Each row is a point on a landscape with many peaks, with its height.
From any point a climber takes the steepest step (rise divided by distance) to one of its 6 nearest points. It stops when none of these is higher. Distance is the straight distance between rows; heights are no part of it.
q701 height 574: [ -5   7  21  21  11  15 -33 -33 -22  -7  -4 -32  16 -24  26   0   7  -1
 -12   9  -5  -3  -3  -5  -3 -23  14 -20 -16  17 -19 -14  21   1   2  -1
  -6   6   9  -9 -12]
q330 height 515: [-19  23 -18 -34  -9  -6  14  45   8   5  24  24 -18  43 -26   2   0 -22
  -8 -22  -4  -1   7  29  -8   8  -9  19   0   9  -8  10 -29  11   9   5
   5   1  10  11   5]
q640 height 622: [-35  29 -10 -27   0  -6  13  31 -10   4  25  17 -16  25 -15  10   6 -33
 -19 -16  -2  -7   1  31  -9   4   2  21   3  14 -17   9 -20  15  13   0
  -3  -1  16  18 -12]
q517 height 485: [ 29 -23  13  20  13   8  -6 -30   7   1 -24 -15  18 -29  21   2  -4  28
  11  14   4  -3  -5 -34  13   5  -3 -25  -5 -15  14  -5  25 -10  -6  -7
   6   2 -14 -14   9]
q934 height 423: [-35  28  20  16  13  28 -28 -20 -51  -2   1 -28   5 -14  23   3  10 -22
 -29  -6 -10  -9  -3  16   1 -26  19  -8  -7  28 -26  -4   8   3  18  -7
  -3   2  12 -10 -19]
q961 height 581: [-35  28 -10 -24   8   6   1  15 -26   2  15   7 -10  22 -17   7  14 -32
 -28 -11 -11  -8   5  36   1  -5   8   7  -1  18 -17   4 -18   9  15  -2
  -9   1  14  11 -16]
q589 height 249: [ 13 -16  28  33  11  15 -26 -40 -18 -19 -26 -25  24 -47  37  -1  -1  21
   3  14  -6   2   0 -30   5 -14  13 -30  -4  -4  -7  -9  36  -5  -7 -11
   7   4   1 -17   1]
q310 height 405: [-24  14   2 -14   9  15 -12   7 -26   3   6  -3  -6   5   1   7   5 -15
 -14  -9  -7  -6   5  24   8 -15   3   2  -4  18 -11   2  -5   0  14  -4
  -7   0  12  -1  -9]
q537 height 461: [ 26 -20   7  12   0  -2  -2 -17  15  -1  -8   2   5 -20   6   2  -8  19
   8  10   0  -1   2 -24  -2   9   3  -1   8 -16  13  -1   5  -7 -10  -6
   2   2  -4  -1   9]
q6 height 482: [ 36 -34  10  25   4  -6  -4 -30  19   4 -23 -15  18 -27  22   0 -11  31
  18  20   3  -4  -4 -35   9  11  -6 -18  -2 -14  17  -4  18 -12  -2  -3
   5   0 -14 -13   9]
q920 height 32: [ 15 -11  10  12   6   1 -10 -15   8  -7 -10   2   3 -15   3   1  -5  17
   2   9   3  -3   5 -14   1  -1   1  -3  -4 -14   6  -2   2  -6  -7   1
   2  -1   0  -1   9]
q828 height 414: [ 28 -16 -15   5  -7 -26  31   9  41   5  -3  20  -3   9 -20 -11  -7  14
  12  10   3   8  -3 -17   1  23  -7   8   4 -12  24  -1  -5  -3 -13   2
   6   1 -17   5  15]
q441 height 624: [-31  30 -15 -26  -5  -2  14  38  -8   2  26  19 -17  35 -23  11   7 -31
 -18 -20  -4  -5   2  33 -15   8   1  19  -4  19 -11  11 -25  16  11   7
  -3  -2  18  24  -8]
q500 height 459: [ 11 -11  23  27  13  10 -12 -34  -7 -14 -22 -21  19 -37  27  -4  -5  25
  12   7   1   4  -3 -31   7 -12   4 -20   3  -9  -2  -8  29  -3  -6   3
   1   8  -1 -12  -1]
q891 height 572: [-14  12  14  14   9  15 -25 -24 -22  -9  -3 -25  15 -20  23  -6   3  -6
  -6   7  -5   1  -4  -3  -3 -21  10 -11 -18  14 -15 -13  16   4   5  -2
 -11   3  10  -8  -8]
q81 height 395: [ 26 -15  -4   6  -8 -19  14   0  32  -2  -4   9  -6  -1  -8  -4  -9  18
  13   9  -2   6   2 -16   3  16  -8  -1   6  -9  19   1   0  -6 -18   2
   8  12 -14   4   8]
q203 height 527: [-20  12  18  20  11  21 -35 -30 -35  -5  -5 -37  17 -20  28  -1  11  -8
 -19  10 -11 -10  -5   0   0 -25  17 -17 -15  20 -19  -9  15   1   2  -7
 -10   5  12  -8 -22]
q632 height 351: [ 13  -8  -4   3  -5 -13   5   4  10  -5   2   6  -1   5  -7   2  -2  11
   9  11   6   0   1  -7  -9   7  -5   3   9  -6  10   3  -7  -2 -15   3
   1   3  -4   5   0]
q291 height 352: [-35  23  -3 -17   9  11  -7   8 -27   1   8   1  -8   5 -11   5   8 -21
 -21 -16 -12  -2   5  28   6 -12   6   4  -2  18 -13   5  -8   6   9   0
  -7   7  11   3 -13]
q685 height 518: [-16   4  10   6   8  18 -19  -6 -22  -7   0 -19  10  -4  14   5   2  -6
  -1  -3  -1   0  -5   8  -1 -18   2  -1 -11  16  -5  -4   9   1   7  -2
  -9   1  11  -3  -7]
q834 height 397: [-42  35  23   9  13  35 -34 -22 -61  -5  -1 -26   9 -13  21   9  12 -33
 -31  -5  -5 -16   0  20   9 -30  19  -8  -4  31 -32  -5   2   6  17  -4
  -7   1  17  -7 -23]
q852 height 425: [ 37 -40  -4  17 -13 -14  11  -9  37   0 -10   1   9  -9   7  -1 -22  31
  30  12   1   9  -3 -32  12  17 -15  -3   4 -22  25  -3  11 -10 -20  -2
  18   2 -21 -10  13]
q275 height 394: [  7   5 -21 -13 -10 -17  26  31  20   8  11  17 -14  28 -20  -9   3   3
  11  -1   9   8   1   6  -8  15 -12  12   6  -5  12   6 -19  -5  -1  -1
  -1 -13 -12   5  13]
q765 height 428: [-10  12 -30 -40 -12 -14  21  49  13   9  26  38 -18  50 -42  -5   6 -20
  -7 -14  -1   1   8  27  -6  13 -11  28  12  -2   2  15 -34   9   7   2
   2  -5   3  13   4]
q600 height 341: [ 41 -40  -4  13 -13 -17  13  -5  39   3  -9   6   3  -7   0  -7 -15  28
  30   8   1   8  -3 -29  10  18 -11  -7   6 -24  22  -3  11 -10 -20  -4
  16   3 -18  -3  13]
q984 height 427: [-29  28  15   8   8  26 -23 -15 -39   1   3 -17   4  -6  17   4  10 -21
 -24 -10  -8 -12  -3  23   0 -20  16  -3  -1  25 -24  -3   2   8  21  -9
  -9  -9  18  -7 -18]
q757 height 630: [-28  24  -9 -28   4   0   2  20 -11   5  17  13 -15  13 -10   6  10 -33
 -20 -12  -9  -6  -2  30  -3  -4   5  16   1  16 -15   7 -16  13  16  -3
  -7   0  16  13 -15]
q298 height 179: [ 16 -28  21  35  14  14 -24 -45  -5 -11 -34 -26  29 -52  41  -6  -6  29
  11  17  -6   0  -3 -39   4 -11   6 -32   0  -5   1 -10  34  -3 -12 -10
   2   5  -6 -18   2]
q801 height 451: [-31  19  21  19  14  26 -39 -24 -49  -2  -4 -34  17 -17  28   6  13 -20
 -28   2  -9 -10 -12  10   2 -30  14 -13 -10  26 -22  -5  10   2  15  -6
  -5   5  16 -10 -25]
q835 height 651: [ 25 -25  19  29  13   9 -17 -35   4  -7 -31 -22  22 -40  31  -1  -7  34
  17  16  -1   0  -9 -39   9  -5   2 -26   0  -9  12  -8  31  -6 -13  -2
   3   6 -11 -14   5]
q943 height 225: [ 37 -40 -15  -6 -16 -29  30   6  55   8  -9  15   3   3 -15 -12 -13  24
  30   8  10  13  -3 -26   5  28 -13   4  11 -32  28   5  10 -11 -15   3
  11   1 -27   2  21]
q229 height 626: [-26  24  12  14   8  29 -27 -19 -39   1  -1 -29   6 -11  23  -1   9 -18
 -18  -1  -7  -6  -5  14  -4 -25  12  -9  -8  24 -22  -4  10   6  14  -7
 -11  -1  14  -8 -15]
q192 height 519: [-17  18 -14 -29 -14  -4  15  37   4   7  20  20 -20  36 -23   3   2 -23
 -11 -23  -2  -3   5  26  -8   9  -8  16   2   4  -5   9 -24  11   9  10
   1  -1   7  13   2]
q745 height 469: [  0   6 -16  -8 -12 -11  16  22   5   7   6   7  -7  21 -12  -4   5   1
   7  -5   7   7  -3   7  -8   7 -11   4   2  -1   3   3 -12  -2  -7   5
   7  -7 -12   5   5]
q782 height 583: [ -4   2  18  17  12  16 -18 -21 -15 -10  -6 -24  17 -21  21   2   0   4
   3   6   1   2   0 -13  -4 -16  11  -6 -10   4 -12 -12  18   3  -1   7
  -8   3  10  -7  -3]
q949 height 396: [ 35 -30 -16  -4 -12 -25  29   4  47   7  -6  22  -3   6 -20 -11 -13  14
  22   6   9   7  -1 -18   4  27 -12   6   7 -24  29   3   6  -8 -11   8
   5   3 -21   2  16]
q813 height 410: [ 21 -17  -2  12  -4 -12   2 -12  18  -4  -8   6  -2  -7  -2   3  -9  20
  10  13  -3   3   5 -19   1   9  -3   1   9 -13  13   4   5  -6 -17  -2
   4   4  -4  -1   5]
q559 height 401: [-36  32  12   6  12  30 -23  -9 -48  -3   8 -15   5  -6  14   6   9 -26
 -29 -13 -12 -13   3  25   1 -23  21   1  -3  26 -29  -9   1  10  22 -10
  -7  -4  17  -4 -17]
q484 height 409: [ 27 -16 -10   2  -3 -21  21   4  34  -3  -5  15  -6   7 -14  -9  -9  14
   9   7  -1   7  -2 -14   2  15  -6   5   2 -13  18   0  -2  -5 -17   2
   8   9 -18   0   9]
q635 height 566: [-14  12  28  19  15  24 -40 -36 -32  -8  -4 -40  20 -21  27   7  12  -7
 -19  11 -11  -6  -5  -5   1 -29  17 -16 -16  17 -21  -8  15  -4   4  -3
 -11   7  11 -10 -20]
q53 height 493: [-37  24   7   0   5  26 -17   3 -34  -2  10  -4  -6  -1   7   4   7 -21
 -21 -15 -12 -11   5  27   3 -20  11   5   0  30 -18  -1  -3  11  17  -7
 -11   1  19  -2 -17]
q499 height 391: [ 18  -6 -10   6  -7 -19  18   5  26  -6  -2  14  -6   9 -11  -7  -4  12
   9   7  -1   5   1 -10  -5  17 -10   2   4  -9  15  -1  -5  -3 -18   1
  10   3  -9   4   7]
q721 height 481: [-19  21 -30 -41  -9 -15  20  50  10   6  28  44 -24  48 -40   0   5 -28
 -13 -18  -5   0  10  37 -10  11  -7  25   3   9  -6  12 -37  15  15   4
   4  -4   5  15   3]
q204 height 495: [ 37 -36   5  19  -4 -10   0 -26  24   2 -15  -7  15 -24  15   2 -12  32
  19  17   8   4  -3 -33   6  13  -8 -12  -1 -20  21  -3  20 -12  -2  -6
   8   3 -16  -9   8]
q201 height 257: [-18  15  14  13   9  24 -27 -25 -32  -2   0 -31  14 -14  24   1   8 -13
 -15   2  -3  -5  -6  10  -3 -22  13  -9 -15  22 -17  -8  10   4  11  -9
 -10  -3  12  -6 -16]
q125 height 632: [  2   8 -19 -16 -10 -13  21  32  14  10  13  18 -14  31 -17  -7   3  -5
   2 -10   7   6   4  14  -6  11 -12  10   4  -6   5   5 -18  -5   2   6
   4 -10  -5   5   4]
q402 height 560: [ -4   5  -5  -9  -9 -12   3  15   0   1   5   5  -2  12  -5   2   6  -1
   7  -1   8   3  -3   7  -8   0 -10   4   5   0  -1   8  -6   0  -5   4
   0  -4   1   6  -2]
q431 height 250: [ 37 -37 -11   8 -14 -20  19  -4  49   5  -8  10   2  -7  -5 -14 -19  26
  27   5   6  10  -1 -24   9  20 -14  -6  10 -26  23   0  11  -8 -16   4
  13   4 -24  -2  17]
q345 height 429: [ 23 -21   0  11  -8 -15   7 -11  20  -2  -7   7   4  -8   0   2 -11  20
  15  10  -4   7   2 -24   3  16  -6  -2  10 -16  14   5   3 -10 -18  -1
   7   8  -6   0   9]
q99 height 379: [  8  -9   3   5  -2  -6   0  -1   8  -6   0   4  -1  -6  -1   3  -2  12
   3   9   7  -3   2  -7  -7   7  -1   4   7  -7   6   1  -1  -1 -11  -1
   2  -2   0   6   1]
q896 height 489: [  2  -3 -26 -23 -16 -16  32  39  23  11  21  28 -18  42 -29  -6   2  -5
  12 -12   7   0   6  15  -6  16 -13  20  15 -10  10  14 -24  -4   2   5
  -7 -15  -8   8  12]
q911 height 657: [-34  25   3 -15  13  21 -10   3 -35  -5   9  -3  -5  10  -3   8   6 -26
 -16 -11 -10  -9   5  25   4 -18  12   7   0  27 -14   1  -7  11  13   2
  -8   5  17  -2 -14]
q357 height 543: [ -3  -1  -7  -5  -6 -10  -5   5  -2  -4   6   0   2   0  -5  -4   4   1
   2   7  11  -1  -4   1 -11  -4  -6   0   0  -2  -2   3  -7  -4  -8   0
   0  -4   1   7   2]
q215 height 585: [  4  -1  23  18  10  15 -16 -29 -12 -11 -12 -19  16 -23  22   2   1  11
   4   7   4  -2   3 -17  -3 -15   9 -12  -2  -3 -10 -12  18   3  -2   7
  -6   8   8  -6  -1]
q62 height 457: [-40  33   9  -4  14  30 -17  -1 -41  -7   8 -12  -6  -1   9   8   5 -27
 -20 -12  -8  -8   6  28  -1 -16  15   8   2  33 -28  -4  -5  13  18  -6
 -11  -3  21  -3 -18]
q942 height 555: [-6 -2 -5 -7 -4 -4 -4  5 -6  0  5  1 -1  3 -5  0  1 -1 -3  4  7 -1 -2 13
 -7 -8 -5 -2  0  4 -2  5 -6  1  0 -1 -4 -7  2  0  4]
q965 height 431: [-28  15  12   8   4  24 -18  -6 -28  -3   2 -20   6 -10  20   2   2 -14
 -10  -9  -4  -2  -3  14  -1 -21   9  -3  -8  25 -14  -5   7   5  10  -6
 -13  -5  15  -8 -11]
q556 height 378: [ 36 -28 -14  -1 -14 -23  27   4  47   4  -9  16  -3   1 -17 -13 -12  19
  19   8   3   9   1 -19   6  26 -10   3   5 -26  27   2   6  -8 -14   2
  10   6 -21  -1  16]
q161 height 505: [-16  19  -8 -24 -13  -5   9  25   0  12  12  12 -13  24 -10   3   5 -19
  -6 -18   2   4  -5  21  -3   6  -4  11   5   4 -10   8 -14   7   6   4
   1   0   7  10  -4]
q66 height 582: [ -5   2  17  10  12  18 -14 -19 -16 -10  -5 -23  13 -14  19   1   3   3
   2   4   0  -2  -2 -11  -5 -14   7  -7 -17   7 -12 -12  10   7  -1   4
  -9   2   9  -3  -6]
q700 height 419: [  3   6 -13 -11 -13 -11  19  27  12   8  11  11 -11  28 -17  -8   8  -3
   4  -9   7   8   3  12  -5  10 -14   6   1  -3   2  -2 -15   2  -5   2
   6  -6 -10   4   4]
q960 height 388: [ 31 -23  -8  10  -8 -19  18  -1  41  -3  -4  15  -3  -2  -8  -5 -15  18
  17  11   1   7  -1 -17   4  19  -5  -1   7 -17  21  -1   5  -7 -15   1
  13   9 -20   0  13]
q187 height 507: [ 17 -15  22  20  15  10  -9 -29  -7  -4 -25 -16  13 -30  20   0  -1  23
   7   9   0   1  -1 -30   7  -4   3 -18  -3  -8   7  -9  26  -4  -4  -2
   2   7  -6 -11   3]
q710 height 503: [ 20 -20  17  20  16   6  -9 -27   1   0 -23 -13  12 -24  17   0  -1  23
  10  12   0   5  -4 -29  13   4   3 -15  -5 -17  10  -9  22  -8  -6   0
   4   4 -10 -12   1]
q935 height 464: [ -4  16 -17 -22 -15  -6  17  36  10   9  18  24 -18  35 -21  -2   0 -16
  -5 -22   3   5   5  25  -7  10 -12  19   3  -2  -5   7 -23   5   7   4
   7  -5  -1   7   6]
q264 height 412: [ 26 -20  18  22  14   9 -11 -34  -4  -3 -26 -17  18 -36  25  -1  -5  28
  15  14  -1  -5  -8 -35  12   0   0 -26  -3 -11   9  -5  28  -6  -9  -2
   9   8 -10 -16   5]
q324 height 370: [ 19 -11  16  16  11   5  -8 -22   1  -6 -16  -4   5 -15  11   2  -3  23
   6  14   1   0   3 -20   5   2   1  -9  -3 -19  11  -6   8  -7  -4  -2
   2   1  -2  -4   7]
q442 height 587: [-19  14  -8 -21  -6  -3  -4  10 -12   7   7   3  -6   4  -6   3   3 -18
 -11  -7   3   0   1  23   4  -5  -4   1   4   5  -4  10 -11   2  12  -4
  -6  -3   5   3  -3]
q702 height 541: [  0   4  -9  -6 -10 -12   8  16   2   2   8   7  -7  13 -11  -1   6  -2
   1  -3  12   7  -1   5  -7   9 -13   7   4  -3   3   0 -13  -2 -10   4
   3  -8  -5   7   5]
q804 height 602: [-22  22 -12 -24 -10  -7  12  27  -3   7  13  14 -13  23 -14   9   5 -25
 -14 -18  -6  -2  -1  26  -8   3  -1  15   3   8 -10  12 -15  12  13   2
  -1   0  12  12  -9]
q663 height 537: [ 15 -12  20  21  12  11  -5 -27  -7  -8 -16 -11   8 -21  15   0   1  22
   7   6   5   0  -5 -24   5  -6   9 -12  -4 -13   4  -9  16   0  -4   3
   4   4   1  -6   3]
q457 height 434: [  8  -5  19  13  12   6 -10 -20  -9  -6 -12 -14   6 -12   8   2   1  14
   4   5   2   1   1 -14   3 -12   7  -8  -9  -9   0  -7   8   2  -3   1
  -2   4   5  -6   6]
q145 height 430: [ 23 -23 -21  -5 -13 -29  40  22  49   6   7  22 -12  22 -27  -3  -7  12
  18   8   8   4  -1 -12  -2  25  -8  17   1 -21  28   6 -18  -6 -10  11
   3  -5 -16   9  20]
q622 height 454: [ -7  14  -8 -18 -16 -12  10  25   3  11  12  11 -14  25  -9   3   3 -10
   0 -14   6   6  -3  19  -8   9 -10   5   5  -2  -2   5 -11  -1   4   2
   5  -2  -4   8   1]
q177 height 516: [-22  14  -6 -21   4   4  -7   9 -15   4   8   2 -10   8  -2   5   3 -23
 -14 -12  -5  -2   2  24   5 -10   3   5   1  13  -9   3 -10   2  11  -3
  -7   0  10   3  -9]
q673 height 564: [-11  10  -7 -21  -8  -6   2  17  -5   9   9   7  -7   9  -4   4   3 -16
  -4  -7   9   1   0  18  -1   0  -5   4   6   1  -4  11 -12   5   7   2
  -3  -3   3   7   0]
q365 height 631: [ 31 -31  16  26  11   6 -12 -34  10  -5 -32 -21  24 -38  30  -7  -8  36
  18  18  -1   0 -10 -43  15   1  -2 -28  -5  -8  17  -6  28  -6 -13  -2
   7   4 -19 -16   5]
q963 height 496: [ 28 -25   8  18  -4  -5   0 -24  17   1 -12  -2   4 -21   8   5 -16  21
  13  13   3   3  -3 -27   7  14  -3  -5   4 -19  12   1  14  -6  -7  -4
   4   1  -9  -3   8]
q356 height 31: [  8  -8   6   5  11  -2  -9 -12  -5  -8  -3  -5   4  -6   3   1   2  13
   3  11   4  -2   5  -6  -4  -7   1  -4  -5  -7   4  -3  -4  -7  -7  -2
  -1  -7   8   0   5]
q892 height 421: [ 20  -8 -19  -3 -10 -23  29  19  37   0   2  19  -7  15 -21  -7  -6  12
  12   8   6   8  -3 -10  -6  21  -8   8   0 -12  23   2 -13  -4  -3   5
   6  -4 -17   8  13]
q660 height 588: [-19  19 -11 -25  -8  -3   2  17  -9  13  12   8  -7  10  -5   5   4 -19
 -11 -10   3   2  -2  24   0  -1  -3  10   4   7 -11   5 -10   6  11  -1
  -4  -5   6   9  -9]
q957 height 339: [-21  13  15  10  11  24 -19 -13 -27  -2   1 -22  10 -14  18   0   9  -8
 -10  -3  -1  -1  -2   7  -6 -21  12  -4 -10  22 -16  -8   9   3  14  -5
 -12   1  13  -5 -15]
q385 height 508: [-39  28  -1 -13  13  21 -13  11 -34  -5  16   1 -11  12  -7   6  10 -29
 -20 -16 -14 -12  10  34   3 -16  10   5  -2  28 -19  -1 -11   8  13   2
 -12   2  16   1 -18]
q904 height 335: [-38  37  18   4   9  33 -27 -11 -55  -4   7 -19   2  -3  13   9   8 -28
 -32 -12 -12 -17   1  26   0 -23  14   1  -6  29 -35  -8  -3  10  19  -6
  -5  -2  22  -5 -17]
q297 height 520: [-23  26 -17 -30 -10  -7  13  43   0   3  23  25 -20  43 -32   8   2 -28
 -14 -23  -7  -1   8  35 -10   5  -6  18  -4  17 -10  12 -28  14   9   7
   1  -4   7  16  -4]
q290 height 337: [ 37 -36 -19  -5 -11 -31  36   8  55   7  -3  19  -4   8 -18  -9 -11  22
  26   3   7   9   1 -24   5  31 -13  10   9 -30  29   6   4  -6 -14   5
   9   4 -22   1  21]
q798 height 446: [ 16 -12 -26  -8 -17 -26  36  37  32   7  13  23 -14  26 -31   1  -5   7
  15   1  10   3   2   0  -6  23 -10  19   7 -11  27  10 -23  -9  -8   8
   1 -11 -12  13  14]
q521 height 456: [-26  18   7   4   8  28 -17  -3 -34  -3   2 -11  -2  -3  12   3   7 -18
 -16 -10  -7  -8   6  17  -1 -19  11   4  -3  28 -16   2   1   7  17  -7
  -8  -1  15  -6 -15]
q493 height 435: [-29  23  11   9  10  29 -22 -12 -36   0   2 -16  -1  -8  20   4   8 -19
 -20 -10  -9 -10  -1  16  -1 -24  13   0  -6  26 -19  -4   5   8  17 -10
 -10  -2  16  -5 -15]
q13 height 363: [-28  17  -3 -21   6  12 -11  11 -24   1   7   3 -10   6  -4   5   6 -23
 -21 -13  -6  -3   1  24   8 -14   6   3  -4  16  -8   2 -10   2  10  -3
  -8   3   9   2 -13]
q132 height 460: [ -2   0   7   6   9  11 -15  -9  -8 -11  -4 -12   8  -5   8   2   3   5
  -2   3   6  -5   4  -2  -4 -10   1  -6 -14   0  -1  -4   2  -6  -4   3
  -5  -1  10  -5   4]
q866 height 354: [-42  40  19   5  15  30 -27 -16 -59  -7   1 -24   2  -7  13  10  11 -34
 -33  -6 -11 -17   0  22   6 -26  19  -7  -2  30 -34  -6   3   8  19  -5
  -3   4  21  -8 -18]
q906 height 522: [-14  15  -8 -23 -13  -8   9  22  -1   8  11  10 -10  16  -6   1   1 -14
 -10 -16   6   2  -1  17  -5   3  -6  10   9   0  -3   9 -10   2   6   5
   1  -2   4   8   0]
q375 height 565: [ -7   3  -7 -15  -7 -10  -3  12  -7   5   5   4  -6   4  -4   1   7  -8
  -4  -1   8  -1  -4  17  -6  -5  -8   2   4   4  -8   5  -6   1  -2  -3
  -2  -5   4   7  -2]
q611 height 573: [  7  -5  25  19   8  13  -8 -24  -8 -14 -16 -13  12 -23  19   1  -1  15
   8   7   3  -1  -1 -22   5 -14  10 -16  -8  -9  -5 -11  19   1  -4   1
   0   7   3  -4  -1]
q992 height 664: [ 39 -39 -18  -8 -17 -33  38  17  55  10  -2  20  -9  12 -26  -7 -11  22
  32   0  10   7  -1 -23   1  33 -11  16   8 -36  31   8   0  -8  -9  10
  16   4 -24   8  26]
q261 height 361: [ 35 -33 -16   0 -14 -26  32   3  50   6  -5  19  -2   2 -19 -12 -14  20
  25   8   9   8  -2 -27   4  28  -8   6  10 -23  25   2   6  -7 -17   6
  10   2 -22  -1  21]
q433 height 411: [ 32 -30 -16  -9 -10 -30  36  15  49   5  -2  21  -4  13 -24  -7 -12  17
  23   6  10   6  -4 -22  -2  25  -5  15   6 -26  29   5  -3  -4 -10   5
   5   1 -19   6  18]
q44 height 559: [  9  -5  24  21  11  13 -17 -31 -12 -10 -16 -17  18 -31  24   0  -2  11
   5   8   0  -1   3 -25   3 -12   9 -16  -2  -8  -8 -15  26   0  -7   3
  -3   5   4  -9   1]
q580 height 336: [ 34 -33 -12   4 -12 -21  20  -1  49   8  -5  18  -1  -2  -9 -11 -13  24
  24   7   2  11   0 -25   8  23 -10  -4  12 -25  23  -6   8  -8 -17   2
  14   3 -26  -1  15]
q759 height 445: [  9  -6 -29 -12 -15 -22  34  37  28  10  14  29 -16  32 -27  -3  -3   7
  16  -1   8   7   2   1  -6  22 -11  23   5 -13  18  15 -25  -8  -3   3
   3 -18 -10  12  13]
q429 height 474: [  0  -2  -2  -2   1  -4 -11   0  -4   0   3  -1   2   1  -5   1   1   0
  -5   5   7  -3   2   5  -4  -7  -4   1  -5   2  -3   2  -4  -4  -4   0
  -3 -12   6   4   3]
q597 height 640: [  2   1  24  19  12  14 -23 -34 -20 -17 -11 -23  20 -36  22   3   2   2
  -1  13  -1  -1  -1 -15   1 -22  16 -23  -9  -1 -14 -13  24   1  -1   2
  -5   9   6 -10  -2]
q459 height 578: [ -2   1  29  21  13  16 -31 -37 -19 -16  -9 -35  19 -33  25   1   3   1
  -9  17  -8  -1  -1 -11   1 -22  14 -23 -10   5 -18 -12  24  -2  -1  -1
  -2   8   8 -10  -9]
q323 height 470: [ -5   8 -23 -32 -17 -16  23  44  14  12  23  31 -19  45 -33  -7   2 -12
   2 -13   1   3   9  22  -6  13  -9  26  14  -6   4  11 -28   2   9   7
  -4 -11   1   8   5]
q34 height 483: [-32  24  -5 -23  11  11  -8  12 -26   3  13   6 -10  12 -11   7   6 -25
 -21 -14 -11  -3   3  33   2 -10   8   8  -1  17 -16  -2 -13  11   9   0
  -8   3  12   2 -18]
q909 height 426: [ 18 -11 -18  -4 -12 -25  33  23  37   3   5  22 -10  20 -23  -9  -5  12
  13   6   6   7  -3  -8  -5  19  -5  14   3 -13  22   7 -18  -2  -4  10
   1 -10 -16  10  13]
q829 height 627: [-31  30 -16 -25   6   2   6  21 -14   6  17  13 -15  20 -20   5   8 -31
 -21 -12  -9  -3   4  34  -8   1   4  13   1  12 -18   8 -24  12  16  -1
  -6  -3  17  12 -16]
q662 height 452: [  9   4 -11  -3 -10 -13  15  20  12   0   5  11  -7  14 -13  -4   2   4
   4   2   6   2  -2   0  -7  11  -9   6   1  -5  10   1 -13   1 -14   2
   6  -4  -9   9   4]
q9 height 393: [  8  -9  28  29  17  12 -20 -41 -16 -13 -21 -19  18 -45  32  -1  -1  16
  10  12   1   0   1 -23   4 -14  10 -24  -2  -5 -11 -13  30   1  -3  -2
   2   7   0 -13  -1]
q741 height 494: [-12   1   1  -6   4   7 -16   3 -13   2   2  -3   4   3   1   1   8  -4
  -4  -3   4  -1   2  14  -1 -16  -1  -2  -6   5  -5   0  -2  -3   2  -3
 -11  -9   9  -3  -2]
q931 height 619: [-25  16 -11 -25  -1  -1   2  17  -9   7  10   9 -13   8 -12   3   5 -30
 -17 -12  -6  -1   0  28  -2  -1  -2   8   4   7 -15  10 -16   6  13  -2
  -6   0  13   9  -7]
q863 height 672: [-22   9  -6 -17   4   8 -13  10 -15   2   6  -2  -5   3   0   1   7 -17
 -13 -10  -1  -2   1  21   4 -12   2   0  -5  13  -6   6  -7  -1   9  -3
  -5  -1   9  -2  -6]
q536 height 490: [ 29 -32   2  18  -5  -5   5 -17  23   5 -13   1   9 -18   7   6 -15  22
  22  13   2   3  -3 -26   7  19  -8  -1   4 -18  15   5  15 -13 -10  -3
   9   2 -10  -6   7]
q704 height 422: [ 31 -30   0  14  -9 -14  10  -8  31  -1  -6   6   3 -10   0  -1 -17  22
  22   6  -5   7  -1 -27   8  19  -8  -6   7 -18  18   2   9  -9 -16  -1
  13   9 -16  -3  11]
q232 height 521: [  1  10 -26 -19 -13 -15  24  38  14   8  13  23 -17  37 -24  -8   0  -5
   3 -12   7  10   5  18  -6  18 -11  19  10  -6   6  10 -21  -6   2   7
  -1  -9  -3  10  11]
q578 height 499: [ 29 -24   9  20   5   1  -3 -26  12   0 -21  -4  11 -25  14   2  -7  24
  15  17   0   2  -2 -31   9  11  -2 -10   1 -18  14  -4  16  -6   0  -5
   4   0 -11  -9   8]
q514 height 281: [ 11   1 -14  -2  -8 -19  18  20  14   4   0  16  -7  19 -17  -8   6   7
   9   2   5   4   2  -1  -4  17  -6   4   3  -5  10  -4 -15   2 -12   5
   7  -6 -15   6   7]

Where does a climber stop that starts at each point below?
q765: q757
q920: q597
q721: q757
q662: q863
q81: q597
q99: q863
q429: q863
q632: q863

Call two points neighbours if one is among the 6 nearest of the other. Go from one point of each pair to the other, from neighbour to neighbour, staying as high as possible. Name the lowest point that can't be avoided.
q911 and q597: q741
q125 and q229: q323
q835 and q229: q187
q757 and q863: q442
q911 and q863: q385
q229 and q597: q203

Write out the way that a climber takes from each point below.
q852: q536 > q963 > q578 > q710 > q663 > q611 > q215 > q597
q704: q536 > q963 > q578 > q710 > q663 > q611 > q215 > q597
q514: q662 > q702 > q402 > q375 > q442 > q863
q204: q578 > q710 > q663 > q611 > q215 > q597
